A landscape with many peaks, sampled at points; each row gives a point and its height.
A climber steps from a point to the highest of its 2 nearest points, and stops where none of them is higher. Distance is the straight distance between rows; heights are no part of it.
ziv h=83: -24, -14, -21, 26, 10, 25, 7, -2, -5, 18, -18, -30, 2, 4, 4, -16, 6, 2, 1, -29, -22, -28, 3, 1, -6, -16, 12, -11, -12, 15
fam h=300: 21, -3, -7, 5, 24, -5, -18, 2, 25, -23, -7, 17, 1, -6, 10, 17, -32, -15, -3, 7, -29, 8, -17, 12, -14, -7, 7, 17, 17, -7
Piro h=413: -43, -6, 1, -9, -1, 29, 2, -9, 17, -17, -1, -39, -8, -12, -15, -16, -19, -28, -3, -9, 14, -6, 3, 16, 11, -14, 8, 7, -5, 26
kon h=330: 1, -1, 5, 0, 38, -1, -17, 12, 23, -22, 0, 9, -3, -17, 3, 2, -45, -18, -2, 14, 7, 18, -11, 25, -7, 9, 12, 18, 11, -5
gug h=352: -15, -26, -29, 15, 5, -10, 25, 6, 8, 15, 9, -39, 12, 4, -2, 9, -2, -5, 14, 4, -4, 7, 5, 22, -14, -2, 29, -35, -12, -37
ledag h=322: 2, -14, 10, 11, 13, -9, -25, 0, -11, 11, 11, 40, 12, 13, -5, 0, 3, 22, -2, 7, -7, 4, 8, -13, 16, -3, -14, 5, -8, 30
vuves h=188: -12, 16, -2, -8, -6, 5, 15, 3, -15, 18, -16, -12, -5, -1, -5, 9, -21, 11, 14, 3, 9, -4, -27, -17, -19, 1, 10, -3, -17, -15
vepab h=233: -5, -36, -33, -13, -31, -3, -3, -18, 11, 13, -22, 5, -25, 6, -7, -21, 5, 3, 2, 5, -13, 3, -14, 14, 21, -17, 3, 3, -10, -15
Sepop h=461: 16, -19, 3, 11, 21, -9, 2, 6, 3, 15, 0, 34, 14, -7, 26, 5, 21, 5, -7, 13, -3, -4, 5, 18, 11, -19, -10, 10, 23, 4
Desep h=331: 17, 12, 19, 8, 18, -7, -3, -7, -4, -26, 0, 16, 18, -3, -1, 42, -19, 29, 9, 20, 12, -5, 9, 2, -10, 26, 4, 22, -9, 7
Zomis h=457: 0, 2, -9, -1, -19, 13, -27, 2, -8, 7, 7, 13, -22, -11, -4, -17, 20, 15, 4, -3, -3, 14, 19, -4, 5, 10, -5, -5, -12, 4
gemod h=375: 20, -11, 21, -13, -2, -27, -15, -13, -15, 7, 0, 42, 10, 30, 9, -12, 4, 13, 9, 16, 8, 11, -1, -7, 25, -6, -21, -7, 2, -10
Timib h=459: -8, 1, 3, -18, -16, -5, -3, -15, -23, -16, 20, 6, -3, -34, -14, 13, -6, 24, 13, 17, 13, 32, 22, 3, 10, 23, -11, -7, -24, 15
rinas h=378: 9, -2, 12, 6, 12, -11, -6, -4, 20, -4, -20, 7, 10, -14, 10, 20, -25, 8, 1, 36, 18, -3, -8, 18, -13, 19, 13, 26, -5, -1
beteb h=487: 18, 29, 11, 1, -4, -6, -13, -7, -15, -30, 13, 17, 13, 22, -20, 12, 0, 19, -10, -14, -1, 16, 16, -30, 1, 33, -18, -2, 2, 6
bip h=556: 2, -2, -19, -13, -5, 1, 21, -2, -11, -7, 14, -7, -6, -20, 22, 19, -9, 13, 28, 2, -5, 0, -7, 17, -13, -44, 13, -3, 4, -29
Gol h=403: -33, 7, 10, -12, -39, -8, -15, -13, -19, 16, 5, 12, -9, 9, -15, -22, 3, 1, 15, 18, 20, 18, -3, -12, 15, -3, -8, -8, -20, -1
zin h=49: -6, -12, -5, 4, 12, 3, 0, 17, 5, 21, 5, 16, 1, -38, 13, -6, 24, 0, -3, 28, 15, 25, 18, 24, -5, 6, -4, 8, 4, -2
Dab h=176: 13, -24, -7, -2, 6, -28, 26, -1, 18, 26, -29, -19, 20, 15, 8, 5, -8, -12, -15, 10, -10, -14, -28, 6, -7, 6, 8, -5, -7, -15
did h=340: -10, -5, -22, 13, 8, -13, 15, 17, 9, 7, 13, -42, 1, 8, -15, 7, -12, -15, 12, -26, -21, 3, -13, -4, -22, 12, 22, -30, -11, -20
giv h=48: 0, -11, -5, 13, 19, -11, 10, 8, 24, 9, -9, -22, 15, -7, -2, -2, 7, -26, -25, 8, -1, 8, 1, 16, -4, 27, -6, -4, 11, 7
sumu h=540: 29, 29, 7, -4, -8, -10, 2, 3, -23, -27, 28, 2, 6, 12, -7, 15, 20, 0, 8, -19, -10, 10, 15, -9, -7, 33, -11, -11, 13, -8
Bofo h=363: -9, -15, 5, -14, -38, -20, -2, -18, -9, 21, 1, 17, 2, 23, -10, -18, 2, -2, -1, 2, 29, -4, -16, -16, 28, -2, -17, -5, -9, 3
narul h=498: -19, 7, 15, -32, 8, 4, -2, -3, -14, -5, 20, 16, 3, -29, -15, 6, -7, 8, 5, 23, 5, 32, 13, 14, 19, 11, -22, 15, -38, 41
zipe h=428: -13, 16, 18, -11, 0, 5, 20, 2, 4, 17, -3, 8, 7, 19, -1, -17, 19, -16, -19, -4, 36, -1, -15, -16, 22, -10, -10, -2, 12, 7
nilik h=440: 11, 14, 17, 2, 1, -7, -28, -4, 10, -17, -12, 11, 9, 9, 2, 6, -32, 2, -6, 29, 4, 12, -3, -13, -14, 19, -1, 11, -3, -5
mazit h=437: 24, 24, 22, -13, -3, -14, -8, -5, -5, -10, 1, 32, 18, 19, 2, -3, 10, 19, -6, 10, 7, 24, 8, -13, 9, 16, -24, -6, 4, -6
mulit h=672: -22, 8, -1, -15, -2, 22, -11, -4, -6, 0, 13, 11, -12, 6, -30, -8, -2, -10, -7, -16, 0, 7, -7, -21, 23, -3, -14, 9, 3, 34
Vuro h=91: -17, -13, -13, 6, 12, 21, 7, -3, -8, 23, -20, -15, 4, -7, 10, -17, -1, -17, -3, -16, -38, -16, -17, 6, -9, -12, -13, 10, -10, 22
mober h=467: -11, -12, 4, 3, 0, 8, -4, -11, 25, -10, -15, 8, -5, -1, 2, 10, -5, -11, -12, 4, 8, -7, -14, 1, 19, -25, 9, 18, 13, 22
Sukub h=550: 8, 19, -16, -20, 2, 13, 21, 11, 0, 3, -3, 17, -11, 0, -10, 13, 17, 23, 0, -8, 23, 6, -8, -4, 3, 0, 6, -2, 10, -17
pog h=458: -10, 0, -2, 24, -2, -13, -4, 6, -21, 1, 18, -24, 1, -30, 15, 10, -17, 0, 32, 17, -6, 3, 17, 14, -34, -5, 17, -5, 3, -14
sovuk h=215: 7, -28, -13, 6, -28, -7, -10, -13, -1, 12, -27, -5, -10, 3, 0, -6, -7, 1, -2, 4, -27, -22, -16, -1, 5, -1, 1, 5, -8, 4
lagor h=362: -26, 11, -3, 13, 16, 5, -3, 15, 19, -15, 19, -38, -2, -6, -16, 5, -35, -24, 6, -27, -3, 3, -3, -17, -18, 6, 23, -14, -7, -3
nogug h=136: 7, 14, 3, 5, 33, -6, 18, 19, 29, 17, -16, -5, 16, 24, -8, 14, -21, 4, -15, -5, 6, -5, -23, -18, -16, -7, 12, 3, 3, -16
Nin h=287: 16, 7, -14, -3, 4, -4, -11, 4, 16, -30, 12, 11, -14, -6, 14, 8, -20, -8, 14, -9, -29, 17, -8, 5, -12, -23, 20, -6, 23, -19
zor h=515: 8, -15, 0, 14, 11, -17, 18, 12, -2, 13, 13, 4, 12, -3, 17, -8, 21, -12, -1, 3, 10, 1, 14, 20, 3, -14, 1, -10, 26, -21
rup h=367: 20, 27, 6, 7, 4, -2, -32, 1, 5, -18, -8, 9, -2, 26, -7, -9, -11, -4, -9, -9, -16, 8, -2, -21, -17, 17, 4, 0, 8, -19
ragop h=78: 40, 2, 8, -19, 14, -16, 3, 9, 8, 3, -11, 5, 11, 26, 13, -14, -9, -19, -10, -6, -25, -5, -20, -4, -13, -8, -16, 0, 14, -18
gul h=56: 23, -10, 3, 25, -14, -12, -10, -2, 2, -21, 22, -17, 3, -22, 11, 15, 20, -6, 9, 12, -12, -5, 32, 31, -7, 20, 0, 9, 20, 4
tum h=519: -2, 16, 11, -25, -12, 13, -4, -14, 4, -44, 16, -8, -5, -4, -9, 24, -34, -21, 3, -10, -9, -2, -3, -12, -8, -10, 6, 5, 1, 6
Bog h=431: -27, -32, -23, 19, -9, -6, -24, -19, 14, 1, -1, -35, -7, -15, -2, -17, -17, 1, 5, 15, 0, -2, 19, 17, 7, -23, 18, 3, 2, 7
fezo h=329: -6, 2, 1, -12, -2, 11, 8, -8, 14, 9, -29, -6, -7, 12, 23, -36, 25, -27, -5, -8, -22, 3, -10, 19, 7, -18, -6, -6, -7, -5
bil h=396: -25, -6, -10, 12, 14, 33, -15, -5, 5, -13, -3, -14, -10, -19, 11, -11, -11, -6, 12, -9, -24, -9, 11, 16, -7, -30, 5, 14, -3, 20
gebuz h=404: -30, -25, -24, 6, 0, 1, 5, -6, 20, -3, -7, -35, -9, -20, -11, 3, -17, 0, 6, 15, 26, 8, 8, 26, 2, -2, 26, -3, -7, -8
sisuf h=52: 23, -5, -15, -2, 2, -18, 2, 9, 22, 13, -14, -17, 5, 14, -13, -12, -3, -20, -23, 3, -18, 17, -16, 7, -8, 33, -9, -6, 9, -14
Rurap h=354: -5, 18, 10, 28, 8, -1, 3, 2, 23, -26, 13, -35, -4, -7, 8, 22, -1, -10, 9, -6, 17, -7, 13, 18, -16, 20, 34, 4, -12, -13
Mudaf h=107: 14, 2, 7, -12, 18, -9, -1, 8, -24, 8, -5, 20, -6, 17, 23, -21, -7, -4, 16, 2, -14, -7, -14, -5, -10, -16, -20, -1, -5, -13
vad h=384: 5, -24, -7, -4, -17, -17, -5, -8, 1, -3, 9, 41, 11, 3, -22, 23, 2, 33, 3, 1, 27, 13, -2, -11, 32, 4, -3, -3, 8, 4
Riru h=360: -17, -1, -11, 15, 36, 24, -22, 12, 19, -4, -3, 11, -15, -18, 8, -22, 2, -10, -1, -3, -14, 14, 8, 22, 2, -9, -2, 19, 6, 16
Tef h=389: -33, 17, 13, -11, 17, 30, -8, 1, 14, -17, 4, -25, -6, -10, -11, -11, -37, -38, -9, -18, 4, 2, -3, -2, -9, 2, 9, 3, -9, 11
Toli h=588: -12, -2, 6, 14, 25, -8, 28, 20, -12, 17, 21, -10, 13, 5, 9, -8, 5, -23, 1, -15, 15, -11, -2, -3, 0, -21, 0, -20, 21, -1
parug h=75: -12, -10, -20, 8, 3, 25, 12, 4, -15, 17, 0, -7, -11, -24, 18, -8, 20, 22, 12, -15, -13, -18, 7, 12, -7, -20, 1, 1, -9, 5
dufub h=471: -4, 10, 21, -19, -8, 12, 6, -2, -16, 5, 6, 24, 0, 17, 5, -10, 31, 7, -3, -7, 11, -11, 1, -11, 26, -14, -15, -4, -6, 13
Noke h=120: 17, 16, -7, 18, 39, 1, 11, 30, 13, 22, -13, 1, 13, 10, -11, 3, 6, 19, -15, -5, 4, -2, -4, -8, -20, 19, -1, 12, 7, -8
deda h=34: -2, 0, -7, -15, -13, -4, 0, 14, -12, 26, 15, 17, -9, 15, -7, -37, 32, -3, -6, -10, 32, 10, 7, -16, 15, 19, -19, -17, -1, -15
dos h=654: 1, 5, -6, 2, -10, 6, 28, 5, -11, 1, 7, 0, -12, -1, 1, 11, 30, 21, 10, -13, 32, -20, 15, -1, 4, -6, 16, -10, 4, -26
zal h=294: 10, 7, 18, 1, 0, 8, -17, -15, 4, -6, -7, 30, 16, 28, -13, 7, -1, 11, -23, 1, 4, -7, 2, -30, 21, 4, -13, 15, 4, 23
pigo h=376: -20, -24, -22, 8, -10, -8, 13, -4, 6, 24, -16, -29, 4, -8, -14, -10, 1, -10, -2, 9, -3, 11, -6, 13, -5, 11, 10, -16, -12, -16
topo h=71: -12, 6, -3, 3, 7, 37, 7, 10, -18, -5, 13, 0, -7, -40, 14, 14, 17, 27, 12, 6, -2, -5, 25, 15, -12, -10, -4, 10, -12, 24
ronef h=298: 31, 11, 15, 7, 19, 5, -1, -3, -10, -8, -6, 15, 26, 3, -1, 30, 6, 28, -12, 12, -20, -13, 20, -9, -16, 24, -18, 25, -8, 15
toges h=296: 8, -11, 21, -15, -6, -14, -9, -19, -17, 14, -8, 33, 21, 9, 3, 13, 4, 31, -3, 18, -8, 1, 2, -12, 19, -11, -15, 9, -37, 32
kav h=419: -7, 5, -3, 5, 1, 7, 21, 7, -1, -3, 4, -18, -6, 24, -14, -1, 2, -15, -11, -46, 1, -33, -10, -26, 1, -10, 16, -18, 7, -1
Vopi h=39: -9, 5, 12, -3, -14, -1, -12, 5, 5, 14, 16, 26, 0, -6, 3, -20, 36, -2, -7, 13, 35, 33, 21, 1, 15, 4, -9, -7, 8, -11
Dipaf h=477: -11, 8, 9, 2, -12, 1, -21, -16, -5, -43, 28, 0, -2, 3, -13, 5, -24, -11, 5, -6, 0, 7, 10, -11, 13, -12, 2, -6, 21, 16
vati h=289: 17, -2, 0, 21, -9, -30, -12, -3, 26, -8, -14, -17, -4, 14, 9, 7, -5, -10, 1, 5, -16, 7, -10, 9, -20, 20, 27, -9, -7, -30
bises h=374: 14, -12, -2, 14, -1, -26, 11, 3, 1, -11, 15, -1, 2, 33, -9, 3, -3, -10, 2, -32, 9, -27, -14, -18, 7, -9, 12, -14, 23, -7
zafem h=255: -16, -18, -34, -4, -2, -2, -17, -2, 18, 16, -9, 11, -25, -7, -21, -23, -4, -2, 7, 2, -2, 30, -13, 14, 15, -8, 5, 6, 2, -13
pob h=627: -2, 4, -8, -3, 17, 6, 37, 14, -7, 9, 2, -13, -2, -12, 33, 1, 14, 1, 16, -8, -2, -6, -2, 21, -22, -29, 9, -16, 1, -29
zazun h=455: 0, 5, -14, 11, -10, -8, -2, 7, -25, -8, 27, -3, -7, 5, -16, 8, -20, 4, 21, -16, -6, 1, -3, -13, -11, 4, 7, -14, 14, -5
nog h=481: 1, 12, -5, -16, 12, 2, 40, 17, 4, 13, 3, -1, 3, 12, -14, 9, 10, 2, -14, -26, 34, -7, -19, -16, 9, 0, 0, -6, 17, -4
buv h=44: -15, -10, 10, 0, -9, 1, -2, 5, 17, 37, -16, 4, 5, -17, 9, -15, 33, -4, -14, 23, 27, 14, 11, 14, 7, 8, -6, 0, -11, 0
siba h=279: -21, 1, -11, -6, 12, 3, -7, 5, 21, 1, -12, -12, -15, -9, -14, -14, -22, -22, 1, 5, 6, 33, -20, 11, 1, 1, 12, -1, -2, -8
larar h=222: 6, 24, 9, -25, -3, 6, 5, -6, -19, 4, -21, 19, -2, 17, -4, 11, -11, 35, 7, 11, 5, 1, -16, -20, -1, -4, -3, 2, -23, -11
pum h=426: -19, -5, -13, 19, -5, 12, -12, -4, -16, -11, 5, -37, -8, -27, 3, 5, -31, 0, 22, 1, -24, -14, 10, 10, -27, -5, 13, 2, -8, 9
Baza h=521: -3, 6, 7, -16, -2, 9, -29, -7, 0, -13, -17, 2, -11, -11, -8, -4, -35, 8, -1, 27, 3, 8, -5, 5, -2, 30, -6, 19, -24, 6
gilud h=36: 18, -9, 7, -14, -20, -3, 13, -7, -4, 10, -11, -2, 11, -23, 11, 15, 11, 4, -6, 29, -7, -5, -2, 13, -5, 16, -17, 15, -7, 10
som h=465: 17, 12, 3, 10, 5, -17, 21, 16, 2, -4, 25, -9, -2, 11, 14, -5, 26, -16, 6, -18, 9, 2, 8, 9, -11, 6, 10, -21, 19, -34
nivem h=305: 18, 3, 8, 11, -14, -18, -23, -8, 5, -29, 10, 4, -7, -6, 17, 0, -7, -18, 9, 11, -17, 16, 12, 14, -6, -8, 8, -8, 30, -15
niku h=357: -7, -27, -16, -26, -31, -15, 9, -8, -8, 12, 8, 29, 1, 3, -24, 0, 0, 9, 4, 7, 24, 17, -12, -7, 29, -8, -7, -3, 2, -14
kenit h=278: 23, 6, -3, -3, 16, 12, -9, 12, 10, 3, -3, 36, -2, 23, -5, -6, 19, 11, -21, -16, -6, -1, -2, -14, 19, 2, -15, 8, 17, 9
rorip h=468: -20, -31, -3, 24, -19, 1, -18, -8, -10, 23, 0, -19, -2, -29, 7, -3, -5, 16, 10, 20, -3, -18, 20, 13, -4, -12, 2, 7, -14, 25
Nopug h=158: 23, 3, -4, 1, 14, -16, 15, 4, 23, 15, -31, -8, 5, 35, 4, -4, 12, 7, -18, -4, 3, -11, -16, -3, -8, 12, 12, -10, -2, -31
Famiv h=410: 9, -26, -23, 7, -1, -7, -5, -1, -7, -11, 17, 21, -2, -4, -28, 29, -9, 25, 0, -10, -5, -3, -1, -8, 18, 3, -1, 7, 17, 23
kimo h=40: -1, -16, 13, 0, -1, -10, -3, 7, -2, 11, 6, -4, 20, -30, 4, 5, -4, -11, -14, 30, 16, 2, 10, 16, -2, 36, -23, 19, -3, 25
soso h=59: 8, -6, 2, 11, -32, 1, -7, -16, 4, -6, 4, -23, -6, -20, 22, -7, 34, 1, 0, 9, -5, -11, 38, 22, 4, -7, 5, -3, 9, 1
tati h=318: 28, 19, -5, 8, 11, -12, -9, 13, 26, -9, 7, -14, -3, 18, -11, 14, -12, -3, 2, -24, -25, 8, -14, -9, -25, 22, 16, 6, -5, -33
Ruvab h=511: -16, -29, -18, 26, -14, 9, -28, 3, -7, 5, 6, -3, -12, -16, -22, 3, -10, 21, 3, -5, 2, -18, 13, -6, 9, -3, 5, 6, -11, 38
tutak h=320: 17, 6, -7, 4, 15, -1, -7, -1, -3, -18, 5, 26, 3, 39, -17, 3, -8, 1, -14, -34, -7, -12, -16, -30, 13, -8, 0, 1, 27, 2
Vutob h=590: -8, 4, -10, -23, 9, 33, 13, -3, -14, -6, 13, 8, -7, -17, -16, 14, 2, 6, -4, -14, -20, 2, -1, -3, 12, -5, -19, 16, -3, 38
Mezok h=111: 8, -8, -19, 21, 22, 6, -7, 28, 7, 39, -12, 3, 0, 1, -14, -15, 17, 19, -18, -5, -7, 3, 1, -9, -9, 34, -11, 10, -4, 7
tik h=28: 4, 14, -1, -2, 15, -3, 9, 18, -11, 28, -3, -7, -1, 17, -2, -35, 22, -9, -11, -17, 11, 0, 2, -14, -6, 22, -15, -17, 2, -16
Getu h=436: -25, -4, 10, 14, -6, 17, 3, -9, 15, -9, -2, -23, 1, -3, -4, 3, 4, -14, -15, -6, 19, -21, 12, -4, 20, -23, 4, 5, 10, 30
nes h=162: -14, 11, 6, 6, 1, -11, 0, 6, -2, 23, -21, -19, -1, 17, 2, -21, -11, -7, 2, -4, 3, -1, -19, -13, -19, 4, 18, -24, -20, -23
luvun h=260: 14, -4, 4, -26, -3, -5, 15, -10, -34, 12, -9, 28, 3, -1, 11, 8, 7, 42, 14, 17, 2, -3, -3, -4, 7, -10, -14, -1, -35, -3
Nikiv h=422: 15, 6, 8, -1, -17, -7, 13, -2, -2, -3, -2, -15, 4, 6, 7, 4, 14, -15, -6, -9, -2, -12, -2, -2, -6, 4, 2, -9, 9, -5
Sazi h=522: -19, 8, 9, 5, 6, 14, 17, 6, -20, 4, 10, -18, 5, 1, 16, -11, -4, -23, 9, -16, -9, -18, -1, -4, -7, -40, 2, -13, 8, 6
mezek h=101: 9, -6, -10, 0, 15, 7, 0, 15, -6, 31, -16, -1, 11, 1, -5, -13, 2, -5, -16, 2, -25, -5, -11, -4, -8, 8, -24, 16, 0, 17
Vukin h=61: 51, -7, -8, -16, -5, -23, 8, 11, 2, 7, -9, -3, 6, 37, -12, -12, 0, -3, -15, -10, -11, -11, -15, -7, -3, 21, -24, 3, 11, -18
Biduv h=67: 1, 10, 1, -11, -21, 16, 8, -11, -10, -17, 6, 4, -10, -29, 12, 21, 26, 28, 13, 15, 12, -3, 27, 11, 3, -12, 5, 0, -7, -2
pemo h=571: -34, -9, -6, 20, 1, 12, -27, -6, -4, 0, 3, -6, -11, -1, -22, -14, -20, -9, 2, -13, -5, -10, -2, -20, 9, -10, 4, 6, -2, 28
Nizel h=332: 10, 36, 22, 13, 4, -12, 6, 14, 22, -12, 11, -14, 4, -2, 19, 17, 10, -14, 10, -2, 15, 16, 6, 7, -25, 18, 16, -4, 2, -33
legis h=43: -18, -12, 18, 17, 19, 0, 0, 6, 21, 3, 4, -14, 19, -16, 3, -8, -15, -29, -26, 18, 29, -5, 5, 16, 8, 27, -12, 14, 11, 32
seg h=267: 37, 5, -2, -8, 5, -3, 19, 8, -23, 7, -3, 2, 11, 8, 6, 23, 12, 19, 4, 1, -23, -21, -5, -2, -22, 25, -14, 14, -6, -3
Zomu h=596: 3, 11, 9, -30, -2, 20, 0, -24, 6, -49, 0, 19, -7, -5, -9, 22, -12, 3, -6, 0, -5, 7, 4, -4, 25, -8, -2, 13, 1, 17
vog h=328: 8, -7, 18, 10, -20, -21, -25, -16, -11, -14, 12, 26, 3, 13, 13, -11, 3, -2, 9, 12, -5, 10, 12, 0, 17, -10, -7, -15, 19, -4
nulel h=302: -11, 4, 10, -11, 28, -5, 5, 8, 32, -1, -16, -12, 10, -12, 9, 7, -31, -29, -5, 15, 4, 21, -22, 13, -9, -9, 13, 4, -2, -5
lese h=610: 11, 29, 21, -20, 4, 23, 10, -2, -20, -9, -11, 17, -8, 17, 27, -13, 26, 5, -6, -11, 1, -26, 7, -18, -1, -16, -7, -5, -9, -7
Veke h=63: 11, -20, -6, -13, -32, -3, 10, -14, -17, -3, 12, 2, -3, -11, 20, 1, 23, 17, 14, 5, 4, -15, 24, 14, 15, -27, -4, -4, 3, -14
Modo h=372: -13, 11, 22, -1, 2, 12, -12, -10, 15, 3, -27, -10, 5, 6, 13, -20, 5, -33, -18, 6, -13, -2, -4, 3, -4, -7, -2, 7, -6, 9
zos h=503: -7, 1, -16, -1, -9, -3, 0, -1, -34, -6, 18, 1, -11, -26, 0, 14, -24, 17, 35, 13, -11, 19, -3, 4, -16, -13, 9, -9, -4, -11
tigot h=441: -4, -14, 0, 25, -3, -7, -23, -8, 9, -35, 20, 11, -2, -1, -18, 20, -21, 13, 5, -3, 21, -6, 14, 0, 14, 9, 12, 8, 20, 17
Kas h=438: -2, 36, 37, -16, -9, 14, 5, -10, 10, 1, -27, -1, 3, 11, 29, -5, 17, -17, -14, 9, 9, -9, -5, -9, -3, -15, 2, 0, -7, -10
dut h=293: 5, -3, 2, -13, -26, 4, -9, -10, 3, -1, -14, 9, -26, 12, 19, -35, 36, -6, 1, -5, 1, -2, 8, 9, 19, -19, 0, -13, -2, -18
Tisut h=194: 19, -17, 4, -7, -12, -19, 4, -8, 4, 12, -29, -9, 16, 14, 0, 13, -29, -10, -9, 10, -24, -19, -35, -6, -12, -4, 0, 9, -1, 3
Komot h=536: -5, 22, -4, 10, 21, 18, 30, 12, 8, 10, -16, -20, 3, -6, 26, 12, 20, 11, 7, -14, -1, -10, -4, 8, -30, 1, 20, -9, -17, -22
keto h=497: 11, 3, -4, 1, -19, -2, -7, 7, -21, -2, 32, 9, -1, -6, -16, -4, 28, 11, 0, -11, -1, 10, 23, -7, 8, 29, -20, -19, 12, 9
gonun h=53: 1, -30, -15, 13, 6, -7, -3, 6, 15, -2, 18, -7, 0, -36, -2, 8, 7, -1, -3, 17, 12, 9, 25, 33, 3, 15, 1, 14, 20, 3
puzuv h=135: 3, 5, 11, 0, -2, -22, -2, 6, -21, 7, 2, -10, -8, 12, 22, -34, -4, -24, 14, -4, -10, -2, -2, -8, -20, -6, 0, -29, -4, -25
kot h=520: -3, 0, 21, -21, -13, 7, -5, -30, 7, -20, -16, 26, 0, 8, 6, 14, 1, 2, -1, 17, -11, -2, -7, 0, 29, -32, -5, 18, -4, 24
dun h=451: -24, 10, 6, -10, -28, -10, -21, -18, 4, -4, -4, -3, -13, -5, -14, -10, -32, -7, 4, 23, 28, 26, -14, -11, 7, 22, -8, 3, -16, 3
belu h=541: -6, 20, 3, -38, 18, 15, 22, 5, -19, 4, 20, 15, 7, -19, -17, 11, 8, 10, -6, 8, -3, 28, -3, -1, 13, 6, -29, 13, -11, 31
bel h=466: -26, 14, 1, -8, -8, 28, 16, -4, -15, 3, -4, -6, -9, 11, -8, -4, 0, -4, 3, -28, 6, -25, -17, -24, 8, -29, 2, -4, 0, 10
Guvu h=555: -7, 2, 10, 21, -4, 2, 22, -3, 6, 5, -23, -13, 2, 2, 21, 17, 26, 21, 2, -1, 15, -27, 6, 6, -6, -9, 25, -9, -8, -10
limob h=241: 34, -1, -19, 2, 6, 6, -3, 5, -20, -4, 5, 10, -2, 13, -13, 5, 11, 12, -5, -24, -35, -21, 4, -13, -7, 22, -16, 8, 6, 8
potad h=420: -20, 11, 3, 1, -23, 11, -9, -7, -35, -3, 21, -5, -11, -3, -4, -8, 1, 10, 16, -7, -1, 0, 17, -22, 7, -7, -3, -18, -1, 9
zub h=383: 12, 2, 1, 9, 6, 2, 5, 5, 18, -21, 0, -11, -1, -1, -5, 26, -4, -6, -2, -10, 3, -12, -4, 3, -9, 11, 15, 12, 11, 1

Where does a climber stop that starts at each point below?
legis -> ledag
gonun -> kon
gug -> mulit
limob -> Toli
nogug -> kon
did -> Zomu

Call two points neighbours if one is among the 2 nearest of the other. Go from one point of each pair to the other, from neighbour to neighbour, staying as high as possible. Name the lowest point that can't be avoided.
Baza, Toli -> limob
sumu, pob -> potad
pob, dos -> Komot
Toli, ledag -> kenit
mulit, Zomu -> did
dos, lese -> zipe
Baza, Zomu -> niku
